Points on a hilly landscape, in no order, each with its height.
A ball rolls from a point to the lowest of its 2 nearest points, and stops where none of them is lower. Distance is the straight distance between rows; heights are no part of it.
K829 (h 6.93): [114  97  87 150 180 121 160 116 119 149 138 112  83 150 126  79 146 101
  96 150  90 196 171 157 119  94 156  94 116 119 128 128 135 128 140 113
 126 114 132 146  81 110 130 164 128 113 128 137 139 103 124 150 113  95
  97 123 153 167 148 119 105 164]
K43 (h 2.22): [ 99 111 171 139 124 154  95 127 113 146 149 110 151 126 151 175 119  88
 189 135 129  65 110 138 117 165 147 111 110 108 142 195 156 127  68 160
 146 190  83 135 136 126 112  92 120 153 121 123 130 103 130 137  99  74
 107 169 161 110 122  95 104  77]
K300 (h 4.08): [174 115 144 115 147 145 157 161 143 160 119 129 143 174 116 137 187 103
 165 160 179 198 144 121 181 107 153  80 138  95 172 102 158  44 138 132
  83 184 105 115 108 119 181 110 108 133 161 132 198 159 122 119 137 179
 125 157 138 125 118 148 168 138]
K162 (h 7.06): [134 139 119 111 132 110 140 115 120  90 110 144 172  91 149  93 142 163
 107 105 124 105 104 112 153 131 179 169 161 105 149 161 165 146 158 158
 104 141  89 120 129 118 155 131 143 100 169 178 155 147 140 118 101  64
 106 132 125 111  98 137 149 155]
K671 (h 5.39): [138 156 132  96 135 103 121 141 146 200 150 134 117 177 115 194 125 123
 128 119 157 135 174 133 154  80 166  83 155 130 143 126 107  47 112 148
  85 150 149 104 117 162 128  99 124 127 165  96 127 104 103 153 162 189
 116 125 155 164 154 160 145 130]
K702 (h 5.13): [ 98 144 140 120  90 142  94 113 158  76 166 172 132  91 154  93 101 166
 138 110  63 110 109 123 109 129 108 177 112 123 180 105  77 136 123 115
 177  48 169  55 129  74  77 167 141 144 123 117  81 152 139 126 120 144
 146 110  98 168 148 179 132 141]
K893 (h 3.03): [114 119  59 143  85 161  74 162 138 130 137 129  33 118 142 144  97  97
 160 105 143 164 163 135  99 131  60  80 146 124 125 158 164 124 127 106
 115  93  99 180 178 153 224 142 135 102 136 128 141 159 144 126 149 133
 139 130 189 125  78 130 116 104]
K274 (h 3.27): [157 112 139 231 159 158 169 174 135 103 176 174 144  65 137 158 128 104
 132 116  96  74 129 108 158 130 158 159 134 124 125 113 155 103 149  95
  73 109 157 123 197 160 121 148 128 184 180 170 166 146 158 151  87 136
 139 172 101 142 151 124 172 171]
K811 (h 4.83): [147 171 183  60 153 103 144 105 139 123  93 124 151 105 156 129  81 153
  83 146 141  88  98  95 160 155  43 179 135 137  79 162 125 161 136 106
 156 163 118 136 136  92  59 123 120 125  83  95  96 155  99 144 108 173
 146 116 112  91 146 160 112 110]
K861 (h 5.42): [ 79  76 111 164 142 103 115 119 135 110 179 145  97 117 139 154 112 117
  71 157  66  98 148 158 109 133 153 166  72 138 112 173  84 126 129 170
 137 110 179 136  91  79 108 166 123 130 122 123 115  91 127 131 128 104
 127  93 176 119 138 139  93 141]
K112 (h 3.98): [145 142  99 158  81 155  97 127  84 137 176 146 111 104 133 199 108  72
 166 187 122 116 162 133 130  73 135  81  86 123 141  76 130  79  88 136
  90 134 116 152 171 197 106 134 152 140 129  97 118 128  92 186 128 180
 128  80  94 154 134 130 145 129]
K234 (h 3.68): [151 124 105 145 136 145 152 153 130 122 136 136 108 133 117 109 154 103
 180 150 138 228 128 135 135  89 147  87 108  92 166  68 161  97 133 146
  96 136 117 132 133 143 192 149 131 115 130 132 181 131 149 117 130 147
 118 150 161 158  83 153 134 174]
K619 (h 5.96): [111 133 113 121 151 102  83 128 101 152 150 132  56  90 116 184 110  80
 147 179 140 160 154 199 122 125 124  59  72 121 125 168 140 104 124 118
 158 147 112 180 107  84 143 117  96 141 133 115 152  93 141 115  75 120
 117  86 159 118 139 157  73 115]
K127 (h 3.44): [148 152 109 143  85 151 147 124 136 139 193 170 138 100 169 188 121 107
 163 170 130 119 156 108 131  48 120  88  69 128 124  88 136 108  75 139
  84 141 150 135 143 216  26 144 124 179  96 106 147 127 139 198 114 120
 116 129 158 138 105  98 119 161]
K938 (h 2.04): [156 153 134  95 166 149 163 133 108 122  88 109 171 160  31 135 154 144
 116  71 190 131 113 133 157 131 164 139 159 117 110 134 134 104 154  74
  89 122 170  85 116 169 141  64 117 123 149 154 152 116 136 106 126 187
 139 140 111 135 155  99 140 113]
K82 (h 3.93): [148 119 100  96 137  96 121 110 109 120 112 132 110 173 108 115 146 101
 118 129 136 131 155 167 132  93 163 140 146 146 133 108 111 162 167 124
  75  87 143 149 113 137 171 121 176  93 137 130 108 138 100 106 187 170
 161 141 108  83 147  99 124 114]
K928 (h 3.23): [172 138 130  93 126 138 161 107  82 156 104 102 115 186 109 148 181 125
 153 105 165 122 116 150 180 104 129 136 135 179 125 163 110 151 165  78
 117 126 135 124 127 145 181  92 168  81 135 151 161 165 115 120 170 156
 140 179 120  78 146 122 140 106]
K590 (h 0.44): [151 181 158  73 124 118 167 135  85 153  70  85 156 173  78 120 139 180
  97 105 201 153 114 109 150 128 128 128 164 121  86 101 106 134 149  91
 142 138 148 112 130 147 115  87 118 118 117  94 124 125 101 124 162 186
 119 159  92 117 129 126 163 102]
K182 (h 6.83): [142  78 127 141 121 112 152 111 112  48 100 145 180  94 139 134 166 175
 103 123  97  70  92 104 165 160 135 173 127 119 133 138 172 152 163 141
  68 131 101 117 153 101 199  95 123 114 140 212 167 169 122 103 139 107
 170 163 131  64 113 115 120 141]
K688 (h 5.74): [ 59 118 103 110 148  88  99 135 150 119 143 114  78 127 108 157 121 143
 132 130 126 164 115 195 112 153 142 101  99  99 137 162 118 131 113 151
 145 104 121 155  85  64 148 128 110 175 129 141 158 106 182 121 119 129
 142 102 156 136 125 159  66 118]
K91 (h 4.41): [132 126 168  92 149 157 166 117 129 165 100 122 130 133 113 171 103 150
  71  95 182 105 113 111 139 140  71 164 103 127  68 160 126 190 134 108
 147 141 133 122 134 135 105 117 123 168  93 127 135 169 134 145 138 164
 162 127 117  71 123 104 120 127]
K343 (h 4.80): [157 160 173  64  97  86 154 142 104 145 131 121 152 106 158 123  95 140
 137 134 126  84 111 126 118 141 112 174 106 154  99 128 135 206 132 117
 169 127 137 103 113 125  36 116 105 153  70  94  74 147 129 108 105 124
 143 147 106 100 151 130 133  92]
K120 (h 4.04): [157 118 119 199 104 146 152 189 162 123 145 143 119  81 109 130 130 128
 127 105  78 113 115 129 111 134 131 158 121 114 154  78 126 120 138  97
 122  58 174  83 176 109 102 143  96 167 162 153 119 125 190 114 108 139
 143 152  89 142 152 122 155 159]
K484 (h 5.17): [ 79  75 129 176 118 122 135 118 133 114 138 140 104 144 106 194 131 145
  66 122 104 116 130 138 127 159 125 167  64 140 109 169  77 130 119 157
 126  95 152 126 114 118 155 122 118 175 175 146 118  94 134 138 159 112
 166 110 137  79 110 122 101 156]
K78 (h 5.12): [111 186 156  74  96 116 127 127 146 172 159 135  94 158 149 186 117 141
 166 110 146 144 151 172  92 131 161  76 111 117 148 126 118 124 104 144
 120 148 159  95 112 145 114  99 154  97  99 105 131  98 127 148 186 145
 120 117 173 120 137 128  91 114]
K944 (h 7.13): [179 111 148 134 132  74 149 123 122 119 104 170 133 105 179 128 138 163
  78 119  87  32 118 127 141 122 183 189 112 164 133  94 117 146 202 108
  94 134 128 128 120 100 119 150 153 101 156 161 103 137 136 150 100 120
 108 155  97  74 157 141 192 188]
K867 (h 3.86): [148  99 102 134 131 168 165 159 129 155 124 120 169 122 117 145 140  64
 175 115 117  90 134 128 104 130 160 149 170 145 122  71 153 132 115  98
  83  74 134 111 172 207  84 103 114 175 166 124  88 155 157 128 125 180
 156 163 108 143 158  76 158 123]
K379 (h 5.44): [135 151 146 105 122 114  88  97 175 108 158 150 159 132 183  27 103 156
 133 107 114 146 126 107 104 153 132 130 197 134 173 146 137 136  92 142
 112 181 109 106 151  98 112 167 191  94 107 101 121 179 111 109 141 127
 104 123 142 169 120 150 111 103]
K311 (h 4.24): [130 143 144 118 105 107  83 110 113 150  86  97 124  83 134 144 101  98
 152 153 140 121  74 127 134 152 158 123 149 111 134 100 172 138 153 114
 143  91  64 158 161 104 158 122 126 112 126 129 120 125 172 134 102 159
  86 135 150  96 125 146 155  62]
K429 (h 4.81): [112 114 111 100 127 129 114 113 125 155 155 102 103 178 123 139 144 111
 149 135 129 169 168 172  90 127 142  78  75 135 137 167 115 166 132 161
 177 139 120 132  80 124 163 105 153  84  82 115 141 112  94 111 188 115
 136 135 158 100 154 137  75 110]
K731 (h 7.11): [134 144 103 101 152  85 152 111 104 157 143 149  83 175 177 120 135 110
 160 141 107 169 150 160 138  95 163  90  98 143 127 153 131 142 105 121
 121 105 137 152  92 158 145 163 142 150 144 119 146 107 169 151 113  79
 107 132 169 134  74 145 103 172]
K27 (h 3.28): [133 136 164 144 114 168 181 123 141 108 111 116 165  89 151  74 118 148
 140  85 107 144 116  88 114 161  76 164 127 128 113 117 153 154  96 118
 180  96 141  84 138 138  54 145  98 187 116 110 100 126 138 141  93  84
 132 137 116 156 133 124 138 155]
K64 (h 6.02): [ 83 136  81 115 145  79  92 135 153  73 114 138  81  87 118 133 101 189
  88 151 104 154 101 148  97 126 119 121  98  84 148 103 101 150 153 154
 161 101 132 190 101  57 171 178 103 157  94 166 134 120 202 132 101 111
 111  78 131 125  85 161 111 145]
K953 (h 1.81): [201 110 126 213 109  92 152 171 113 101 122 139 159 161 125 133 171 138
 146 144 107 144  40 118 175 122 127 127 119 143 133  96 123 107 155 147
 106 108 115 135 172 140 227 114  71 158 161 171 184 137 123  94 137 123
 167 159 109 120  93 124 152 134]
K345 (h 3.85): [113 156 114  87 134 166 111 158 130 136 117 105 141 150 115 140 127 127
 166  86 135  74 142 136  80 161 145 142 188 135 149 174  93 143  82 113
 130  89 154  72 127 145  87 105 130 139 167 125  80 120 136  94 113 128
 152 151  99 185 160 120 126  77]
K453 (h 2.93): [169 129 126 158 126  86 119 129 116 144  88 109 145 173 124 118 183 117
 138 133 136 156  42 150 173 136 144 122 121 149 126 134 107 149 160 120
 161 103  92 179 126 127 227 107 103 156 184 150 167 118 162 103  84  67
 110 183 132 112 104 151 136 112]
K697 (h 2.18): [130 146 118 132  63 116 130 138 114  96  80 105 162 104 148  58 106 147
 158 172  98 132  91  88 103 146  75 156 147 131 125  59 124 146 132 126
 184  91 111  99 124 130  71 147 103 127 111  72  75 137 116 136 119  88
 124 112  85 138 134 137 157 130]
K617 (h 2.91): [147 134 115 121 105 139 135 144 134 186 120 115  84 179 122 126 114 106
 116 124 145 126 175 109  86 125 103 147 146 164  71 119  97 138 118 130
 137 102 165 130 125 196  79 126 126  96 143 118  61 121  70 120 168 142
 141 138 128 135 125  85 129 125]
K968 (h 4.36): [149  63  96 152 187 136 116  96  85 164 130 113 109 127  90 156 155  67
  95 184 142 121 135 169 145 103 163 136  81 137  88 159 160 153 166  88
  95 107 123 173 139 129 219  99 114  98 148 177 170 137 139 100 128 208
 146 142 126  59 125 100  95 120]
K68 (h 6.89): [137 111 145 138 114  74  91  95 118 106 114 130 146  76 170 109 150 121
  99 156  73  55  65 149 138 151 185 150  95 165 169  96 126 164 191  94
 149  90  85 147 151  70 129 155 131 111 128 139 112 106 168 108  85 136
  97 153 103  86 166 178 194 162]
K940 (h 6.72): [ 84 103 104 165 170 153 127  87 122 109 116 110 118 112  97 131 163 162
 130 157  71 176 153 172 152 118 154 110  96 138 166 140 118 111 158 134
 124 109  90 151  91  60 130 150 144 145 126 155 145 104 149 163 104 122
  93 138 120 154 154 181 152 182]
K631 (h 4.47): [114 142 112 128  76 160  73 155 169 103 162 123 121 106 118 120  87 150
 169  74 116  65 127 100  61 191 130 152 223 120 155 142 122 127  88 137
 126 111 142  63 151 141 146 168 138  91 147 150  95 140 127 107 129 135
 134 127 126 181 120 115 127  95]
K73 (h 5.78): [158 131 117 135 127 138 126 131 147 108 118 157 122 118 167  89 102 106
 118 105 124 116 167 104 126 132  99 133 215 133 127 156 148 119 119 149
 101 188  83 133 147 108 122 148 157 103 119 119 123 185  90 107 123  72
 129 161 136 167 137 127 137 142]
K69 (h 5.93): [ 90 130  44  89 135 106  82 159 152  99 126  84 130 110 116  57 120 165
 135 159  94 117 101 133  65 167 138 137 188 108 173  73 115 163 135 165
 153 120 124 147  72  66 144 170  87  74  98 185 131 135 161  85 102  94
  98 111 130 181 149 136 118 126]
K196 (h 5.43): [122 109 154 153 170 130 144 137 161 192 129 127 123 130 166 107 124  82
 128 169 102 117 136 140 123 139  88 114 152 165  84 169 122 106 118 127
 145 167 118 133 125  91  46 119  66 126 115  98  92 107 127 128 123  99
  93 150 162 165 145 123 144 105]
K974 (h 2.71): [178 149 119 118 113 139 106 193  97 176 116 123 109 127 106 174  95  56
 154 151 191 144 139 135 133 132 113  50 155 133 136 109 125  72 147  82
 141 132  99 162 168 174 131 124  95 107 170  67 107 153  98 129 105 125
 109 133  99 165 139 131 138  63]
K860 (h 3.69): [143 132 122 171 126  87 143 150 127 186  86 105 147 201 149  72 148 103
 135 116 116 118  82 139 133 172 142 116 186 177 109 132  92 122 132 122
 161  96 111 116 130 134 186 109  75 145 168 109 120 111 165 109 105  43
 102 167 142 159 107 139 150  91]
K902 (h 5.83): [ 95 142 136 124 140 141  94 104 147 153 164 159 104 106 190 170 121  99
 133 127 111 104 192 113 126  79 144 114 119 140 109 167 177  97  93 136
  86 142 132 169 124 144  92 156 182 130 110 121 127 146 141 174  98 112
  88 124 212 144  84 113 139 169]
K986 (h 2.95): [120  99 114 125 128 128 114 132 127 149 137 109 154 140 109 128 119  92
 154 118 175 100 133 131  89 175 150  87 147  75 101 159 168 154  90 161
 128 197 109 138 118 146 166  98 116 115  99 146 153 123 131 109 144  99
 170 114 158 106 129  73  70  58]
K70 (h 6.14): [124 160 162  73 129 158 148  86 122 117  97  99 125 178 101  85 149 200
 122  81 143 180 158 110 113 115 117 149 115 136 144 131 106 172 133 137
 171 136 141  97  66 141 121 121 178  76  84 125 132 100  77 143 160 122
 112 116 111 108 147 149 115 152]
K285 (h 3.76): [ 99 169 136 124  77 113  72 135 126 119 113 109 112  87 108 142  97 158
 138 125 155 156  76 146 152 145 117  94  92 113 151  96 108 103 161 106
 163 111 100 134 153 103 147 120 137 114 141 104 120  88 135 129 129 156
  98  83 115 132 120 163 137  91]
K248 (h 1.32): [ 82 124 168 121 117 154  67  82 140 115 138 111 176  98 163 133 145  99
 213 150 106 132  63 127 143 139  94 119  94 119 137 170 148 120  62 131
 166 166  61 126 130 101  61 113 132 175 108  84 139 117 143 132  86 128
 129 122 138 135 132 139 124  76]
K245 (h 4.77): [113  99 133 167 101 116 145 136 109 126  89 103 146 174 102 144 157 155
 105 102  76 111 126 113 103 176 138 187 116 153 111 104  82 145 123 150
 152  93 148  77 104 137 113 118  97 163 174 141 100  79 135 150 117  97
 120 122  86 119 141 120 150 150]
K882 (h 2.90): [202 116 137 143 108  92 169 179 123 117 138 136 163 146 153 144 141 137
 153 118 116 181  90 123 130  93 141 103  95  84 145  60 123 143 131 145
 117 143 144 125 149 144 163 127 115 177 130 133 170 140 153 108 152 102
 146 161 125 115  78 109 124 147]
K416 (h 7.28): [118 139 133 107 139 125  95 116 111  75 108  98 139  71 105  97 131 165
 120  95 148 156 104 130 130 140 151 142  94 103 147 146 164 189 167 156
 172 149  87 184 114 107 203 147 125 104  89 191 149 129 147 112  92  61
  91 126 126  92  96 143 123 159]
K75 (h 3.09): [172 110  99 133 144 144 161 166 115  92  78 128 175 155  76 146 139 143
 137  89 129  86 141 126 137 153 144 150 201 121 102  90 151 113 163 102
  69 106 149  95 157 160 119  88 106 146 160 155 120 140 144  94 132 176
 162 170 100 136 150 102 159 104]
K135 (h 2.99): [101 142 117 120 147 188 145 134 107 121  76 105 135 156  18 182 150 159
 132 105 190 149 150 157 144 122 140 109 143  86 119 178 143  94 141 113
  98 173 124 123 115 133 167  74 143 121 144 167 159 135 106 134 146 186
 162 106  92 121 121 101 106 112]
K356 (h 6.63): [111 123 115  95 102  91  98 135  89 130 107  87 111  98 120 136 123 132
 140 168  88  93  89 157 101 157 155 148  90 148 155  96 108 183 175 139
 170 100 109 152 110  68 103 134  90 100  67 136 103  97 171 120  83 117
  94 113 108 119 170 155 143 127]
K437 (h 2.17): [ 80 113 116 106  94 150  95  69 135 146 173 148 159  93 163 201 133 100
 198 193  91 111 107 168 151  81 121 119  76 122 117 171 158 105  55 151
 131 147  80 153 127 106  65 100  98 191  99  96 148 115 155 140  76 139
 124 104 173 138 110 135 103 102]
K777 (h 4.63): [102 139 105 147  82 145 131 140 161  83 137 145 141 109 117 120 116 157
 167 101  84 120 108 119  76 134 142 172 132  98 184  49 115 118  97 129
 151  68 182  50 123 114  92 137 116 167 137 150 124 119 192 141 115 137
 117 124 121 167 139 133 128 178]
K67 (h 6.62): [138  61 153 191 129 162 180 115 122 101 123 136 152 160 147 145 179 141
  76 120 130 113 115 114 186 142  92 154 105 124  87 168 129 136 128 156
  93 165 103 115 133 118 203 105 123 113 116 188 193 156  87 114 167 104
 198 159 162  77  93  84 109 161]
K846 (h 3.67): [158 161 113 114  51 105  93 146 118 139 129 148  67 134 164 130  90 115
 163 147 137 109 151 136  96 113 116 119 145 147 140  77 111 141 133 119
 125 112 138 148 149 173 121 167 143  54 121  78  94 133  65 129 180 129
 114 143 105 108 113 124 152 115]
K489 (h 3.90): [134  97 139 115 182 133 153 105 125 181 118  99 112 151 101 140 153 103
  82 115 173 118 115 127 181 115 132 147 120 163  75 194 131 155 158  82
 127  83 137 145 140 137 179 100 126 142 146 157 146 155 172 134 123 165
 136 159 141  80 100 110 139 131]
K20 (h 5.60): [ 72 106 132 144 203 140 126 109 146 142 155 136 120 142  81  71 126 102
  74 126 162 172 153 128 136 147 152 115 119 135 101 151 143  77 126 153
 125 146 157 113 102 149 133 144 154  81 115 137 141  89  90 146 184 174
 127  57 155 145 152  92  89 128]
K106 (h 2.23): [138 110  76 134  97 159 100 176 127 148 145 133  34 128 131 141 103  82
 159 142 169 186 163 116 106 112  91  41 131 117 127  96 138  81 114 103
 151 125 141 141 157 176 154 150 103 102 166  86 123 133 123 134 133 126
 120 103 135 163 105  95 129 124]
K946 (h 5.16): [121 123 198 110 182 108 138 124 148 150 111  96 158  90 143 111 113 121
 107 156 133 120  66 139 168 166  98 152 150 133  80 186 154 121 121 124
 148 201 106 151 116  65  61 123 104 143  88  92 130 121 139 126 109 147
 118 104 140 137 179 140 110  63]
K263 (h 2.55): [114 128 169 146 148 169 145  88 130 119  94 127 146 117 123  66 117 134
 129 108 122 171 112  97 170 119  94 141 137 136 107 144 139 141 118  81
 161 127 100 122 137  93 100 140 122 174 113 121 150 129 137 146 104 120
 121 145 126 129 116 138 147 143]
K884 (h 6.30): [101 104 111 160 165  59 148  96 136  82 111 106  90  71 123  99 106 162
  46 180  80 169 130 106 114  74 118 126  62 135 140  80  64 141 161 143
 130  71 156 176  85  74 138 177  95 123  96 135 122 115 169 152 133 110
  87  73  93  96 117 175 142 175]
K994 (h 6.13): [118 118 140 127 152 137 100 129 116 166 188 166 118 125 142 172 130  71
 129 151 158 149 162 160 168  87 127  63  79 118 140 192 145 103 119  98
 135 171 120 169 142 113 161  95 152 153 149  87 153 123 120 116 112 115
 135 115 160 101 139 149 102 115]
K529 (h 3.02): [135 178 108  25 147 127 121 155 114 157 105 102  88 170 108 126 123 140
 172  98 166 156 168 159 127 111 111  96 156 150 146 171 101 137 112 102
 143  95 144 105  94 122  85 109 156 136 142  96 103 138 123 117 116 125
 117 140  94 175 148 141 117  90]
K406 (h 5.06): [147 104 147 202 124 134 146 145 132 105 145 161 128 136 126 157 138 120
  81 139  93  84 148 121 129 150 125 138 157 136 130 108 114  67 146 168
  64 173 145 107 135 108 125 134 126 110 136 136 119 108  69 130 177 143
 149 154 137 140 139 118 124 146]
K518 (h 5.55): [124 151 155 100 110 127 127 112 156  74 149 160 150 105 144  53 103 200
 136  88 147 161 119 104 120 115 109 171 111 112 176 106  88 195 124 137
 151 102 131  84 122  90 102 167 187 137  87 129 113 161 128 113 129 150
 146 110  89 126  97 169 131 139]
K821 (h 6.03): [115 176 127 108 103 142  87  96 171 146 195 179 121 108 229 165 108  87
 163 124 123  56 199 120 134  53 116 137 122 157 132 169 141 103  64 147
 110 114 150 128 108 166  17 140 164 140  72 106  98 147 125 170  66  99
  87  92 185 153 116 123 166 154]
K159 (h 4.19): [117 124 135 144  46  86  94 124 112  91 129 141 108 106 180 124 104 115
 128 125 119  77 114  99 118 146 164 125 137 123 118  80 137 124 116 140
 119 112 132 140 158 193 152 156 145  72 151  93 106 136  91 135 171 118
 114  90 149  94  97 106 131 112]
K93 (h 6.29): [139  74 131 166 157 185  97  85 109 135 180 176 143 168 135 182 176  88
 101 169 133 146 162 124 175  74 143  94  79 139 174 189 111  89 126 139
 134 197 121 144 118 141 152  88 162 149 180 100 164 125  76 150 126  73
 138 121 128 114 126 133  90 155]
K407 (h 3.16): [112 139 156 152  39 117  73 115 127  84 116 103 131  85 127 109  98 154
 127 141 119 140  65  89 118 175  72 146 118 141 132 103  84 146 137 109
 195  93  93 114 157 117 127 141 118 121 128  89  68 108 108 128 145 117
 118  95 108 130 108 172 146  85]
K999 (h 2.53): [160 109 196 223 168 167 156 161 127 125 167 146 154  64 106 156 119  89
  98 126 132 112 101  91 169 112 108 157  90 104  84 125 154  97 140  73
 110 130 161 131 192 163 108 132  88 207 141 154 152 103 157 146 101 135
 121 129 124 130 124 110 133 156]
K88 (h 4.27): [145 114 116 195 121 118 169 162  96 141  75 112 186 198  96 120 165 135
 118 111 114 125  88 103 111 198 124 138 164 156  91 124 103 135 131 113
 159  91 154  97 138 168 131  86  68 183 185 119 113  81 131  90 113  69
 153 150 102 145 134  95 137 108]
K434 (h 5.82): [ 81 131 150 122 178 108 114  93 131 105 139 153 129 139 107 102 133 158
  91  76 147 119 152 116 141 166 167 140 141 131 127 215 135 123 127 145
 124 161 141 127 123 146 166 155 187  80 149 130 153 119  99 124 159 128
 126  87 143 115 125 137  83 130]
K383 (h 1.96): [136 150  95  96 113 136 142 128 114 172 118 101  86 131 132  75 131 105
 169 130 136 153 159 136 107 103 104 109 145 165 100 137 123 130 108 114
 139  88 152 104 102 169  59 121 121 106 152  99  87 109 130 145 126 135
  93 126 106 172 153 106 128 126]
K29 (h 5.61): [ 79 122 133 141 166 149 123 107 157 199 185 150 136 157 150 179 131  93
 138 124 138 108 179 113 160  82 133 107 139 145 137 164 120  70  70 147
  61 111 124 143 113 155 106  96 143 167 133 139 124 123 126 161 141 183
 130 127 199 176 119 152 135 147]
K468 (h 5.50): [113 149  82  86 156 111 125 143 193  80 121 111 129 145 127  68 113 213
 122 122 110 151 124 104 100 169 132 130 227 102 180  65 102 107 146 167
 115 162 141 129  96  68 172 157 115  76  80 173 156 129 144  83 142 133
 121 118 136 196 113 152 116 154]
K966 (h 1.83): [184 149 148 134 124 112 138 167  94 138  82  96 134 164 114 138 129 119
 121 149 182 112  85 126 137 133 119  96 169 144  86  91 110 109 159  91
 136 145 122 146 174 153 136  98 124 121 155  74 123 138  96 109 142 140
 126 161  92 122 127 104 151  85]
K462 (h 6.32): [ 94 102  83 108 122 107 124 146 136 102 113  92 119 120  98  85 134 156
 136 133  67  89 120 161  49 167 183 160 134 143 171  44 110 169 164 158
 130  88 174 111  79  73 129 155 121  95  90 163  99 121 171  99 141 145
 130 109 114 126 186 129 135 143]
K847 (h 6.12): [138 156 125 113 106 134 145 119 133 107 141 152 141 154 150  69 117 140
  99  72 142 120 167 102  82 150  66 162 188 113 129 144 165 195 103 169
 142 146 120  99 111 147 139 169 178  85 116 140 116 187  56  87 143  85
 167 147 128 127  90 116 155 123]
K433 (h 5.00): [132 163 125  94 108 116  95 169 192 101 149 133 132 112 161  94 107 176
 151  77 111  91  99 106  97 191 135 165 215  96 190 122 141 119 129 171
 107 178 130 107 141  79 164 148 153  88 115 168 124 163 151  79 125 113
 100 136 160 160 106 147 119  79]
K553 (h 5.37): [112 128 125 153 159 142 142 156 147 121 154 146 111  97  83 116 104 133
  77 120 125 138 141 146 109 136 124 126 141  78 119 115 123  96 123 133
 104 140 176 100 130 108 135 138 127 105 112 142 128 109 126 113 179 172
 132  79 127 139 143  98 100 111]
K197 (h 6.51): [142 106 134 182 186 113 152 131 135  86 118 130 120  90 108  99 123 159
  82 169 104 169 146 142 142  78 119 123  86 120 146  90  87 116 185 108
 131  95 139 154 146  71 120 147 122 139 116 144 119 108 139 133 130 155
 122 120  75 128 167 151 143 178]
K890 (h 4.43): [141 107  95  97 150 144 119 127 110 160 137 140 106 173  71 145 138 107
  84 150 146 155 184 176 105 104 150  96 111 130 117 111 126 164 174 173
 126 162 141 142 106 141 120  97 168  75 106 131 108 126  67 111 200 149
 172 118 101  96 192  95  83 115]
K660 (h 5.86): [ 99 161 139  56  91 118 122  77 145 127 159 136 121 131 133  84 123 173
 162  72 143 166 134 121  97 117 115 148  75 155 165 136  97 188 100 125
 201  99 143  65  98 130 107 156 183 122  84 104 116 119 138 145 146 130
 128 102 132 106 119 175 110 139]
K111 (h 6.07): [121 204 142  71 156 116 148 126 150 111 107 145 108 163 121  82 108 189
  92  42 177 176 193  94  93 154 108 140 167 114 104 154 135 128 126 137
 147 165 177 128 100 167 170 144 169  66 124 139 126 120  75 141 166 128
 129 105 140 123  97 157 103 148]
K714 (h 2.85): [121 120 107 132 116 148 129  89 140 160 179 150 155  94 206 180 121  79
 186 182  92  97 149 138 117  64 126 108  83 127 133 129 172 128  54 118
  82 127 111 147 145 150  29 124  97 212  72 112 125 132 194 159  67 129
 111 131 186 146 106 105 129 142]
K838 (h 4.42): [118 151 120 126 131 153 148 117  80 126 110 147 100 105  97 184 125 129
 113 205 141 128 172 120 160  55  89 100 113 127 122  83 121  61 133 128
  97 143 100 184 138 147  72 113 137 127 155 112  99 127  91 200 131 191
 141  80  46 133 151 121 160 161]
K216 (h 4.67): [132 112 146 151  77 100 151 143 117  92 106 141 153 143 155 133 134 136
  91 117 106  74 121  79 123 132 132 189 172 131 120  72 137 107 123 140
  58 113 113 114 158 162 131 145 141 107 162 106  93 151  81 155 155 141
 160 127  95 121 119 107 187 136]
K60 (h 3.48): [115 114 124 130 149 106 144 126 136 122 116  96 167 125 141  67 124 120
 120 131 133 147 106 100 104 167 120 133 122  91  92 152 159 170 105 165
 175 182 111 140 119 130 118 141 112 140  83 117 146 128 127 102 129  66
 149 122 134 125 133  86  86 106]
K384 (h 4.17): [134 136 121  63 111 103 153 153  83 126  81  84 151 143 118 126 126 127
 167 131 131  88 109 135  74 175 139 139 125  96  90 121 179 207 118 151
 183 136 126 144  81 148  89 130  90 113  84 111  96 131 139  83 112  74
 137 143 100 101 150  79 113  78]
K142 (h 6.45): [135 109 137 145 141 160 141  86 109 130 152 160 154 151 126 138 154 110
  64 122 154 124 129 116 182  83 118 144  98 151 112 165  96 104 122 126
  98 155 135 129 136 170 179 105 157 132 156 130 163 137  78 151 171 114
 160 142 119  97 124 116 112 163]
K880 (h 1.60): [126 114 184 196 143 191 145 105 145 146 120 132 147 102 151 129 124 107
 114 144 139 170 112  91 200  93  69 120 105 134  77 150 142  77  95  71
 139 133 108 145 177 142 109 122 126 192 156 118 145 121 139 166  68 111
 107 150 141 151  94 143 166 155]
K122 (h 3.60): [145 118 168 116 188 163 158 107 142 126 110 122 150 144  67 142 164 151
 116 117 201 175 165 105 196 112 131  82 131 112 138 136 176  58 156 122
  87 231 108 137 129 125 184  80 130 117 138 154 187 164  74 127 142 168
 152 124 110 117 123 107 123 152]

For each start below, name the point where the ball stops.
K861 => K953
K20 => K383
K902 => K928
K944 => K383
K847 => K383
K70 => K880
K73 => K383
